Points on a hilly landscape, in no order, each with its height.
A ball rolls from a point to whichever of its 2 nearest points has the largest drop for the distance, and stops where none of them is lower. Distance is the straight distance between rows; heights are no part of it.
mumim h=5.6: [153 106 107 100 107 114  70 151 151 125  92  96  86 141 125 144  88 184
  90 108  75 146 117 107 178 127 168 113 150  80 158 120  80 138  79  99
 100 118 141 153 139 103]
zipo h=45.1: [132 163 157 137 102 104 174  98 171 115 118 131 163  72 122 141 169 112
 120 127 142 106 121 158  69 139  66 151 117 167 189 104 117 112 140  74
 172 161 134 134 136 128]
vizaf h=38.1: [133 173 126 160  88 137 124 116 155 111  77  82 123 159 106  93 183 123
 127 130 138 123  73 177  97  87 120 157 178 121 160  49 129  98 155 104
 181 121 134  86 113  96]
Gifad h=21.4: [105 106 129 139 130 125 142 146  57 158 188 182 108 144 151  93  94  87
 136  98 141 115 131  87 116 164 137  75 102 139 108 201 118 110 117 126
  83 141 105  92 153 121]
Vodo h=22.6: [109 105 139 124 134 126 133 138 105 153 204 148 128 154  82 170  56 145
 102 146 149  98 170 146 132 152 163 162  98 117 130 101 152 165 112 173
  91  88 108 112 154 171]
Vugo h=38.2: [107 157 107 115 145 209 129  92 150 110 105 127 144 152 163 134 136 129
 140 141 144 166 111 102 104 107  95 151 154 179  96 153 129 107 173 160
 100 143 137 141 105 170]
bak h=62.5: [125 132 129 137 132 120  96 122 183 167  90  62 136 141 119 205 134 165
 100 126 114 106 112 171 157 123 136 187 119 151 166 108  86 140 145 112
 123 126 120  91 113 135]
Vom h=40.3: [108 180 143 149 158 115  82 147  98 103  77 149 140  87 134 146 131 231
 132 109 101 111 118 101 154 122 167 120  89 123 109 147 190 143 106 138
 128 125  96 161  97 148]
pures h=33.6: [147  98 106 144 118  82 131 135  96 149  92 119 113 164 117 128 148 137
 110 109 154 150 144 114 140 153 151 122 110  77 150 167 116 117 157 160
 122 170 143  70 117 110]
dat h=37.0: [107 157 130 140 117 110  93 160  99 132  89 140 131 100 111 202 132 220
 110 129  64 136 146 108 162  83 167 141  88 121 113 118 171 127  88 124
 120 103  92 158  95 107]
pip h=10.3: [128 181 194 149  98 107 189  87 133 110 114  78 139  97  79 137 201  91
 124 100 177  93 115 197 117 134  90 147 134 161 160  94 170 151 189 128
 170 112 188 170 107 159]
tosi h=31.5: [143 121 137 131 147  97 145 126 129 132 175 182  96  98 152 127 109 116
 111 106 147 112 153 121 148 128  95 104 147 143 121 158 124 144 122 148
  93 133 129 118 171 169]
Poz h=50.4: [107  88 114 138 101 137  79 142  97 143  71 133 134 124 139  67 114 103
 174 118  87 151 114  90 149 184 160  86 118 104  98 188 168 115 131 111
 136 128 148 141 118 110]
zila h=25.8: [131 102 135 113 128 106 131 110 148 125 140 184  96 108 136 119  94  91
 135 126 147 157 122  72 118 164 119 105 147 136 128 171 105 157  99 176
  72 150 122 122 168 117]
Nal h=26.5: [110 126 171  99 148 120  77 149 176 146 116 164 121 120 143 175 103 127
 134 134 141 180  92 132 165 155 106 156 154 159 103 141 132 142 119 135
 110 103 108 131 142 166]
nudit h=48.5: [119 133 133 168 139 141 129 105 123 111 155 120 158  56 177 113 144 113
 143 118 137  78 142 102 122 157 111 133  92 147  91 200 169 118 135  81
 152 156 116 104 103 141]
Rur h=45.0: [162 102 102 122 149 174 117 140 100 111 139 128  94 207 167 108  82 164
 122 115  99 139 132  80 141  89 171  65 159  59 115 153 107 113 101 132
 103 126 146 164 118 144]
gif h=43.9: [161 144 168 129 184  86 132 125  91 133 180 126 157 132 102 147  86 136
  83 116 198  80 176 120 124 117 130 138  80 134 168 121 125 193 136 210
  92 146 137 110 160 130]
dudal h=8.9: [118 108 123 109  98 120 171 135 140  91 120 132 101 121 143  94 136  65
 108 111 184 151 100  61  55 110  95 130 132 139 172 128 115 108 150 172
 116 155 145  93 176  61]
tavu h=29.2: [154 129  87 135 150 119 168 159  95 105 155 135 121 151 148 132 157 148
 147 172  98 120 178 154 177  77 138 100 152 110 123  81 123 116  79  81
 154 106 115 178 134 102]
sefu h=28.8: [140 125 123 103  97 118 153 147 131 137 134 149 101 124 111 125 150  80
 139 143 186 157 131 132  84 110  81 129 183 144 174  85  83 133 135 120
 178 114 128 141 177 102]
Fako h=32.0: [120 120  70 169 145 172 123 135 119  92  79  88 150 175 156  79 162 155
 159 158  71 159 148 159 162 111 166  99 114 142  84 147 163  75  99 110
 127 129 113 149  72  87]
zitil h=52.4: [106 153 133 138 136  94 113 100 133 109  82 139 161  92 102 156 128 147
 103 135 124 116 178 188 149 145 116 135  42 158 180 138 102 121 138 143
 113 193 127 113 137  74]
Raka h=59.3: [ 77 106 159 127 144 137 139  98 126 128 135 147 138 123 177 139 109  96
 129 165 181 159  78 122  87 195 108 160  66 166 118 184 108  71 109 115
 132 173 120  82  97 123]
Povin h=40.2: [159 116 117 133 149 105 166 132 185 137 193 151 127 111 148 153 126 131
 142 124 134  98 125 152 122  99  75 118 189 110 143  49 107 104 112  77
 134 119 117 122 161 156]
dofot h=55.0: [114  97 140 119 142 143 170 140 115 136 146 117 138  96 172  52 133  74
 156  70 153 137  56  26  86 169 115 110 113 137  81 249 142  94 144  89
 131 130 140 108 107 106]
Sipak h=36.5: [139 153 121 129 104 133 106 146 143 104 151 142 116  84 124 110 120 120
 131 118 117 107 147 103 139  89  98 123 174 133  96 135 136 146 141 148
 119 125 136 127 145 146]
Beda h=22.1: [152 186 208 143 101 101 159  74 132 134 101  82 134  97  51 124 204 110
 140 136 140  90 110 193  96 103 121 156 155 139 174  83 127 123 155  77
 176 116 159 148 100 137]
fifas h=35.8: [135 134 132 106 158  67 134  82 132 122  57 177  95 126  97 108 152 164
 120  81 139 154 126  89 171 185 147  77 103 110  94 208 138 151 119 190
  83 137 147 165 103 145]
Tufid h=41.6: [143  76 137 130 143 124 129 130 105 149 107 142 100 213 159 116 111 120
 143 109 103 166 108  95 150 151 168  55 155  77 110 192 121 117  97 132
 112 126 153 178 100 156]
nasu h=20.4: [120 133 111 112 116 133 164 143 131  92 104 131 104 135 128 107 139 103
 121 129 210 170 122 105  58 102  88 146 136 154 155 116 107 102 166 162
 170 125 128 133 150 114]
mus h=31.0: [136 198 172 158  78 130 143  95 133 134  77  95 147 137  98  97 213 144
 106 114 164  91  83 215 120 112 100 155 129 160 172  66 151  94 158  74
 165 129 158 125 118  94]
tefo h=22.8: [112 166 160 119 124 136 147 113 167 115  87  90 123 154 116 161 142 141
 116 142 194 138  90 166  64 117  95 188 150 163 197  68  87 148 146 122
 163 115 154 126  87 149]
sevel h=44.6: [163 107  55 163 124 152 134 145 114 118  75  96 132 108 144  41 170 105
 151  92 133 155 171 110 168 153 136  75 123 154 102 179 153  80 125 124
 157 147 131 155 142 107]
nus h=14.1: [145 147 119 110 106 148  51 151 181 107  99 132  89 110 130 157  85 179
  93 134  83 127 112 120 148  76 154 144 177 125 124 101 101 141  91 118
 122 105 124 134 130 128]
Gor h=39.3: [114 150 194 145 148 108 149 122 133 109 122 119 176  45 117 160 116 112
 143 140 120 110 149 127 147 137 135 136  99 142 107 125 189 133 142 170
 152 127 150 172  99 200]
Zan h=29.8: [ 81 129 161 115 185 149 122 100  79 118 193 142 183  85 150 116 131 107
 174  99 181 109  85  84 113 187 118 102  72 152  86 193 159 159 145 142
 136 112 135 113  90 186]
pobok h=24.2: [ 78  99 157 131 151 137 129 131  83 132 184 166 143  98 133 118  90 109
 170 148 150 129 113 109 128 178 143 121  88 133  67 164 172 142 134 149
 124 111 108 114 126 178]
subeg h=40.5: [110 155 156 107 181 106 150  92  88 122 196 145 158 143 132 153 124 122
 131 121 200  98 172 116 128 140 134 105  59 140 151 160 137 153 126 195
 106 184 126  89 133 152]
Keme h=44.7: [136 134 105 175 137  99 166 112 139 102 135 124 146  59 161 128 140 116
 116  94 180  88 147  89 112 143  85 114 114 156 140 156 118 120 132  98
 155 167 133 107 145 116]
zunul h=34.3: [145  82  78 119  81 104 148 113 168 127  87 117  97 144 104 110 146 131
 117 132 133 145 109 131 109 137 136 132 151  53 176  80 104 131 155 129
 134 139 164 114 138  92]
dadi h=54.8: [ 77 113 134 115 130  95 118  96 134 124  85 157 152 109 134 171 123 132
 119 169 137 144 146 158 140 168 129 152  74 121 142 155 130 122 129 141
 103 189 130 111 117 123]
Zes h=28.6: [133  89 121 157 100 173 131 161  79 187 180 172 104 145 163  66  86  89
 124  83 107 112 124 125 136 145 118  82 135 146 103 172 163 111  96  80
  81 101  97 124 167 152]
desa h=28.0: [127 128 118 129 136 118 133 146 115 123 168 124 137 154 106 158  83 154
 119 156 131 109 144 128 139 117 174 158 132  74 105  96 146 174 157 154
 136  92 133 141 116 165]
febi h=43.6: [ 83 168 124 120 144 141  97 128 102  98  94 144 141 127 114 111 135 210
 175 122 114 130 117 112 138 122 176  87  75  66  70 141 201 153 106 129
 150 135 100 144  80 140]
zakeg h=45.6: [137 122 116 132 143  59 178 112 146  99 118 107 151 101  95 132 160 156
 110 118 141  90 164 134 182 109 140 141  97  95 164 100 167 178 156 133
 110 134 162 146 108 157]
bar h=61.1: [119 103 166 129 143 122  98 119 173 170 130  88 138 124 129 204 105 126
 111 135 141 108 102 162 124 154 129 180 127 118 141 106 123 151 162 136
 139 111 149  88 100 183]
zeve h=67.0: [114 134 108 120 122 144 155 108 117 177 157 104 126 165  92 184 172 146
 104 187 113 107 150 205 132  86 150 171 115 132 155  84  83 160 105  80
 131 117 106 161  92  98]
Bokab h=38.8: [163 118  76 134  83 101 172 109 122  85 117 116 117 139  91  83 154 117
 119 147 155 123 138 142 140 104 159 124 144  53 150  93 124 163 171 145
 139 139 175 152 146  97]
Fubem h=65.7: [117 160 126 133  99 189 130  91 132 160 114  64 116 178  94 159 177 142
  91 165  97  92 111 185 129  72 138 173 139 161 159  98  99 154 153  79
 131 114 120 118  68  93]
duno h=43.1: [123  89 126  96 113 107  87 120 127 190 169 183  77 154 122 147  67 138
 116 113 104 132  99 152 120 179 154 106 124  95 133 130  73 151  70  95
  63 127 100  88 177 130]
zezub h=18.7: [143  98 133 117 102  91 154  86 166 120 125 156 100  93 136 133 141  94
 107 125 182 135 123  98  89 138  96 132 124 140 170 138  87 140 139 167
  98 179 132  86 166  96]
tib h=59.1: [108 114 145 156 144 151 114 128 134 144 144  96 131 151 152 183 123 106
 141 144 123 102 119 162 114 130 108 166 146 120 105 114 136  89 131  93
 147 119 119  62  82 143]
kavus h=51.3: [151 140 136  90 184  75 101 145 109 142 103 146 108 136 122 136 143 171
 115 102 151 163 188  96 186 134 113 117  97 145 147 185 101 127 107 178
  94 122  86 140 169 126]
vatod h=46.5: [145 132 168 113 168  74  99 129 108 130 163 148 109 122 105 131  86 168
  76 105 182 113 150  92 127 110 156 107 113 102 150 147  93 194 116 162
  87 110 121 108 189 144]
Zuluf h=32.2: [121 104 107 112 119 148 111 169 171 160 102 109  94 186 121 166 117 119
 121 120 155 152  98 131 125  96 143 158 164 122 174  74  64 128 135 109
 147 100 132  87 137 109]
Mene h=48.7: [183 127  92 158 143 116 157 134 160  82  93 101 121 121 158  66 177 136
 137 105 152 121 129 131 140 106 106  94 187 129 130 111 145  79 138 112
 156 140 155 116 126 109]
nulir h=43.7: [150 141  97  80 135 165 114 133 101 144 115 130 117 135 142 104 135 133
 142  71 110 180 148  77 129 130 107  89 161 156  99 201 103 109 130 174
  83 135 102 157 145 150]
sime h=48.9: [124 152 148  77 175  98  95 140  82 139 122 160 108 154 106 122  95 221
  96 121 168 142 171  81 170 121 171 119  72 101 140 168 124 179  83 183
  87 107  99 135 151 140]
zodot h=36.1: [141 123 163 140 136  75 152 128 169 122 190 158 122  80 146 160  86 130
 101 120 149  94 130 167  95 120  94 138 143 129 142  94 124 160 137 121
 118 132 129 104 155 180]
Ramim h=33.4: [132 153 102 107 112  99 115 153 105 138  87 163 128  90 101 176 145 175
 113 151  79 126 183 104 177 110 137 141  80 140 139 124 166 169 127 165
 100 123  94 167 132 101]
sof h=47.0: [ 99 150  97  98 149 181 115 146  93 134 146 172 131 127 166 113 132 125
 153 130 105 153 157  85 114 133 123 113 100 169  77 200 114 113 115 154
  98 144  77 138 141 127]
feza h=22.5: [169 114  98 110 116 155 120 177  97 117 147 113 128 186 130 124 111 126
 114 147  74 132 153 140 175  74 120  72 170 105 164  74 105 114  83  88
 125 106 141 184 163  97]
gini h=68.3: [106 135 139 116 129 130 156 106 123 168 159 135 132 165 107 197 152  99
 112 175 147 119 135 191 105 132 106 171 110 167 178  93  86 148 136 121
 131 126  99 128 122  94]
duz h=30.0: [118 161 200 135 148 144 147 127  84 113 192  99 168 114 137 164 122  87
 115 122 173  97 131 143  76 114  91 147  94 188 112 123 138 107 164 187
 170 114 156 134 117 191]
lutul h=41.1: [146  98 131 101 145  71  69 123 121 179 153 148 129 147  93 160  84 142
  91 138 128 122 133 122 143 184 172 126  85  69 159 132  62 162  93 129
  91 126 112  75 163  90]
zofu h=53.7: [141  91 158 138 114  97  67 165 142 135 105 142 114  84 154  71 101  77
 175 110 108 130  82  99 149 192 123  94 162 101  91 179 162 164 119 108
 137 106 133 132 146 106]
fatan h=51.0: [155 204 166 147 107 154 126 120 127  88  90 112 132 133  81 130 150 140
 123 169  69  75 105 175 137  62 133 158 150 123 102  79 140 114 115 104
 142 110 114 143 102 107]
kika h=21.9: [110 122 168  98 135 133 117 131 127 115 146  87 153 133 116 171  73 119
  73 154 182 148  99 141  56 129 132 187 118 156 154  73  74 152 175 182
 136 121 167  99  91 138]
Ras h=34.9: [ 95 155 164 143 154 137 116 103 111 103 148 103 192  57 131 136 147 130
 169  93 148 100 129  99 128 155 125  99  83 163 102 165 188 151 150 168
 146 116 153 139 110 197]
gaf h=29.0: [135 154 104  87 116 134 132 118 134 140  88 145 123 137  82 174 134 176
  94 156 103 130 169 133 179 121 119 183 118 172 173 113 141 170 151 170
  98 106 118 184 123 120]
kopuz h=57.3: [129 153  65 157 132 116 172 137 102  90 130 144 127  89 135  99 170 168
 149 145 103 115 199 104 178  91 125  87 103 143 112 153 178 129  98 106
 128 150  69 181 106  92]
nopit h=52.0: [121 122 101 168 169 130 118 144 126 129 122 144 135  76 164  92 137 141
 165 141 104 107 142 103 154 153 153 111 102 129  72 182 172 111  65  81
 148 149  95 145  90 124]
Kiko h=40.4: [128 128 158 138 140  60 150 139 148 124 155 132 144  66 155 179 125 100
 113 109 184  92 142 138  79 139  61 143 121 169 169 117 109 114 132 122
 156 158 143  89 157 140]
Tuz h=36.6: [132 101 113 101  87 150  82 175 167 196 126 118  98 173 118 164  82 122
 123  92 118 151 133 134 134 108 106 102 172 123 178 106  46 119 101 109
 122 103 114  95 184 105]
kab h=38.3: [112  59 111 114 113  75 107 117 117 175 114 126 118 167 101 138 128 124
 117 141 126 132 130 107 142 181 191 113  89  40 148 162 108 161  96 147
 104 152 128  84 138  80]
gedo h=47.1: [ 84 116 121 143 127 130  58 151  76 146 114 126 146 138 141  99 118 150
 161 137  83 133 112 105 159 154 183  81 107  66  80 158 194 132 108 130
 141 115 115 124  90 117]
Befe h=57.0: [ 79  93 151 147 133 128  98  99 122 138 133 145 130 128 170 166 107 118
 120 164 118 131 101 151 109 146 125 163  95 125 128 134 110 105 125  88
 146 174 118  74 106 128]
boda h=48.8: [121  72 146 123 117 114 102 143 163 143 186 173 117  94 151 136  38  86
 154 146  80 140  83 141 102 144 136 128 165 100 109  76 130 116 103 103
 137 104 131 130 174 140]
Fezal h=28.5: [107 119 122 147 120 137 153 163  83 164 212 173 111 143 112 152  90 143
 132 131 100 101 190 153 159 114 155 108  96 112 106 101 181 128  89 122
 112  85  81 133 146 153]
Zad h=29.9: [141 156 150 134 106 128 122 129 207 110 109  95 103 156  90 138 142 148
 122 148 167 151  81 146  75  93 115 189 200 116 168  44 120 179 153 105
 162  67 169 132 116 127]
dib h=28.2: [113  78 103 105 101  76 134 117 218 107  89 136 100 131 153 123 149  97
 157 123 144 164  79 114  53 151  97 129 149  90 174  90 106  91 142 110
 140 152 152  98 136 106]
mazin h=64.1: [121 178 114 142 109 168  88 129 130 136  70  73 135 146 101 151 155 172
  85 127 111 102 126 174 159  92 140 171 123 156 149 103  98 111 167 111
 146 140 129 100 106 116]
kovu h=54.7: [130 132  86 181 152 108 150 126 139 109 118 150 160  53 144 115 180 139
 134 133 117 101 190 103 167 146 140 111  59 168 102 174 169 140  75  98
 136 171  81 157 116 122]
dum h=43.3: [133 183 102 129 126 186 137  90 132  65  84 127 162 119 139  86 177 145
 140 117 123 128 101 149 125 103 103 136 144 168  86 126 163 108 174 140
 138 138 140 176 114 141]
Gon h=36.0: [109 139 156 112 164 131 170 105  72 107 210 105 190 121 144 159 128  88
 132 103 203 103 140 116  92 133 117 112  78 159 142 156 150 145 181 213
 145 146 156  93 132 150]
lapi h=53.9: [117 130 132 120 156 170 132 140 114 113 126 100 142 111 178  63 135 113
 131  92 157 149  98  61  72 147 110 154 115 166  76 217 112  64 143  97
 138 138 113 113 126 109]
donas h=12.6: [142 130 105 122 111 205 129 159 104 130 161 124 121 170 139 118 118  82
 159 122  80 130 138 131 139  87 122 112 183 157 102 113 147  96 137 122
 138 102 110 147 151 122]
Kov h=15.4: [129 117 169 108 158 125 117 151 107 142 188 128 120 139 102 162  74 124
  86 123 187 141 117 159 110 140 141 181 115 157 137  84 103 153 122 188
 130  89 154  88 149 169]
mas h=15.0: [164 127  91  76 110 121 120 164 154 126 118 110  96 155 105 119 123 138
  92 131 101 155 153 140 157  90 136 127 181 113 171  84  63 129  99  93
 125 119 140 167 164 110]
vaki h=43.0: [112 115 191 161 141 112 129 141 140 118 162 126 151  52 142 166 104  81
 155 167 121 117 128 155 123 152 127 165 110 147  93 110 138 104 139 141
 167 124 134 132 127 171]
Lemab h=43.4: [107 126  88 133 103 171 119 114 108 111 114 105 143 162 137 106 150  94
 154 118 100 147 115 119 120 108 133 139 125 102 105 132 146  94 187 153
 139 147 144 111 112 111]
Rumer h=33.0: [143  98  92 137 143 136 144 158 111 124 162 119 119 200 151 146 123 133
 148 158 136 123 125 143 120 111 150 135 155  78 127  84 106  93 103  86
 160 130 132 135 131 119]
voki h=35.4: [166 166 154 119 135 117 182  92 103 140 193 133 116 132  82 131 146 153
 115 173 114  73 128 164 148  95 139 145 168  99 144  60 114 168 105  97
 126  97 116 191 110 156]
rel h=22.0: [133 166 213 133 109 140 182 109 127  94 152  87 144  91 105 131 160  82
 134 138 170 119 116 148  66 121  88 142 141 191 136  92 151 135 177 147
 184 103 184 159 112 181]
gofi h=16.1: [ 92 109 198 105 129 133 128 118 129 138 189 153 152  91 150 122  86  63
 122 142 167 167  91 128 108 189 111 154 113 184  93 148 155 121 141 172
 108 116 124  87 137 165]
loso h=39.0: [153 162 124 131 103 106 149 120 113 103 160 139 124  99 101 131 134 131
 120 152 112  87 152 139 157  77 103 139 176 130 133  92 130 181 137 119
 133 125 123 177 126 132]
legil h=23.6: [153  86 127 130 136 182  99 172  92 159 154 129 119 170 188  77  97 102
 143 119  70 135 124 109 144 122 134  74 157 127  97 167 147  95 104  87
 121 120 123 126 142 121]
Sidak h=35.7: [157 169 185 143 129 137 128 135 183  80 118  84 130 157 129  92 151 125
 122 134 132 116  84 145  82  73  91 154 220 133 133  51 131 129 145 116
 169  97 154 107 125 139]
Salo h=42.5: [179 130  92 143 111  77 171 107 147 116 106  97 152 135  74 101 146 168
  95 133 122  91 148 164 164 122 157 157 129  53 146  72 133 188 167 110
 139 111 160 158 117 114]
Leso h=40.0: [138 139 127  81 163 121 102 123 118 125  94 143  98 105 126 123 145 165
 153  65 113 154 125  76 156 165 115  90 153 134  93 217 130 165 127 163
  69 108 114 140 114 159]
Tuf h=23.9: [109 110  83 122 120 197  99 181  98 131 103  89 141 175 152 129 127 134
 162 145  43 152 151 127 159 110 158 109 145 139  92 144 172 108 116 134
 136  95 112 162 103 104]
rati h=30.9: [151 110 124 111 120  81 114 121 139 110  86 178  83 117 126 124  96 134
 113 108 116 181 144  69 150 154 143  77 143  96 128 184 106 154  97 186
  91 141 145 172 156 127]
kuri h=27.2: [140  82 106 125 136 137 106 151 169 150 142 110 111 173 145 143  98 127
 137 137 101 134  75 153  92 102 157 138 174  68 155  63  78  93 129  70
 156 103 146  88 148 114]
reb h=5.0: [104  97 149 118 134 136 122 154 116 138 183 140 136 127 131 136  90  77
 131 126 168 174 114 126 103 141 130 139 143 146 117 116 113 120 134 169
 134 111 136  98 166 147]
Zed h=33.5: [ 87  98 104 118 117 176 103 156  84 177 183 169 115 181 138 155 105 166
 147 132  83 138 154 121 150 120 155  83 109 123  76 153 211 137  79 119
  82  88  73 145 121 130]
nupe h=22.7: [123 154 122  94 135 144 115 107 132 133  94 112 125 161  91 161  94 160
  96 176 164 133 136 136 129 135 119 201 108 140 180 119  92 162 167 178
 101 135 155 153 114 124]
Nune h=20.8: [105 129 152  94 107 160  68 126 204 158 115 138 107 122 107 191  86 152
 109 132 109 162  99 125 145 118 138 176 153 147 130 106  91 164 119 133
 108 116 106 121 143 173]
liko h=53.8: [117 135 135 109 128 142  61 131  78 152  51 110 129 128 111  63 144 108
 145  70 113 168 108  78 140 179 138  82 125 131  97 216 112 110 142 173
 124 125 129 110 144 107]
paf h=32.1: [157 155 139 109 124 127 171 126 108 135 186 134 141 143  61 166  92 170
  93 169 125  85 138 141 139 103 150 178 132  94 109  47 123 186 147 139
 117  63 123 206 118 146]
Rapu h=47.6: [115  93  81 143 119 136 153  91 111 113 142 104 150 131 135  81 150  94
 180  86 135 144 108  70 124 137 147  96 122  75  85 183 172 124 190 178
 122 143 167 103 109 136]
Muge h=19.1: [123  93  96 138 124 115 135 131 210 140 109 130 135 140 158 113 142 104
 161 139 101 153  91 151  87 114 103 117 173  95 165  59 112  84 115  57
 172 138 125 105 147 104]
pas h=37.5: [116  75 120  99 120 149 124 143  84 167 162 177  99 181 137 121  79 123
 145 112  99 155 125  95 142 155 154  54 119  98  94 181 180 131  74 144
  69 112 110 169 127 144]
sil h=47.7: [139 222 165 141 131 161 159  86 111  75 108 111 161 122 108 115 176 157
 144 146  87  70 126 162 129  92 117 140 121 162 102 103 188 130 141 139
 129 129 141 172  76 141]
det h=46.0: [107 126 194 148 122 134 119 130 163 140 183 147 129  73 132 155  82  63
 140 144  94 131 100 153  79 129 121 166 135 139  93  66 116  72 120 103
 151  99 116 103 144 158]
tep h=19.4: [131 137  60 157  84 117 122 126 139 125  69  98 131 134  93 117 167 150
 125 153  63 147 148 203 183 110 139 116 126 136 141  84 111 101 115  67
 143 127 126 133 127  77]
lisok h=53.4: [153 184 152 165 104 150 124 126 106 109 138 128 138  96 114 135 132 139
 134 175  39  56 156 135 125  78 147 138 102 110  90  96 148 124 107 117
 146 132  91 129 107 106]
nofev h=5.9: [143 127  78 148 110 134 146 136 173 142 103 108 133 155 144 111 175 121
 155 144  96 132 130 181 125 109 107 125 149 147 146  75 101  81  95  37
 160 145 106 116 119  66]
nor h=52.7: [172 139  78 164 109 105 190  96 174  69  71 145 109 114 123  70 184 149
 118 101 131 130 132 164 164 140  98 109 134 134 126 100 131  83 142 101
 125 174 129 143 139  96]
tonu h=32.6: [121 138 129 103 159 185  89 118 154 143 136 133 112 148 170 131 107 137
 140 121 113 138  92 114 149 126 110 139 197 147  86 141 146 125 126 137
  84 115 104 109 107 182]
tef h=39.1: [119 130  91 134 107 138 123 119  99 134 116 101 143 166 111 127 160 116
 117 159 102 122 177 131 151 126 142 131  85 109 133 139 130 134 153 146
 137 145 123 105 117  83]
Mok h=28.1: [110 123 135 138 139 121 113 118  79 148 124 148 115 147 144 103 136 127
 140 111 147 125 123  75 121 170 149 111 107 100 118 193 106 120 122 123
 108 168 127  82 111 129]
bup h=49.1: [113 175 122 154  98 119 149 107 147 114  76 141 160  63 103 122 161 113
 115 140 117 120 160 171 125 136 102 152  95 169 142 126 121 113 146 113
 163 165 126 137 156  90]
solov h=44.2: [182 111 112 138 150 100 158 129 186 103 140 124 110 136 169 102 109 130
 134 113 150 119 115 110 111  98  97 104 206  95 136 104 128 129 106  89
 115 127 152 115 133 130]
zet h=13.7: [132 150 191  90 116 153 136  99 158 119 101  94 163 145 107 155  93 129
  92 147 160 151 121 163  90 132 106 193 128 192 200  78  90 185 147 176
 134 132 171 169  89 154]
boki h=50.3: [127 116 117 125 137 200 117 179 126 145 157 138 128 121 175  64 126  76
 156 132 107 152 153  77  85 133 128 148 119 190  81 192 127  90 121 103
 129 117  83 143 131 106]
megu h=40.1: [118  76 116 112 111 128 100 141 155 203 150 157 104 126 138 153 101 115
 132 122  89 161 122 132 106 144 121 115 147 111 163 123  64 101  90  95
 112 155 101  78 172 107]
mabug h=49.2: [141 111  72 155 116 100 132 140 141 120  67 148 113  95 131 100 169 140
 122 127 127 157 174 156 188 149 134 105 109 132 109 143 127  81 123 127
 128 178 133 140 143 100]
Labuv h=51.4: [120  83  97 156 135 124 166 127  85 117 110 100 145 120 157  47 162  83
 164  56 154 131  80  45  86 153 150  64 113  82 114 217 157  90 158 126
 149 144 172 101 122 117]
tiv h=38.5: [166  90  64 170 126 158 169 143 114  89  70  97 130 194 152  52 172 115
 154 122  82 166 144 152 154 141 135  75 126 128 105 138 150  61 123 108
 125 154 142 151 117  82]

Call two points neighbours if one is among the 2 nearest of the other. Go from one point of each pair to the other, from neighbour to neighbour, staying as low as possible. Name the highest point that can't be avoided.
mumim and kuri: Rumer
zet and pip: vizaf
Gifad and kuri: duno
Gifad and donas: Zes
reb and zet: kika

Where does a ball stop that starts at each point below?
sime: pip
Poz: zet
fatan: mumim
det: reb
dofot: Gifad
kopuz: zila
kovu: zila
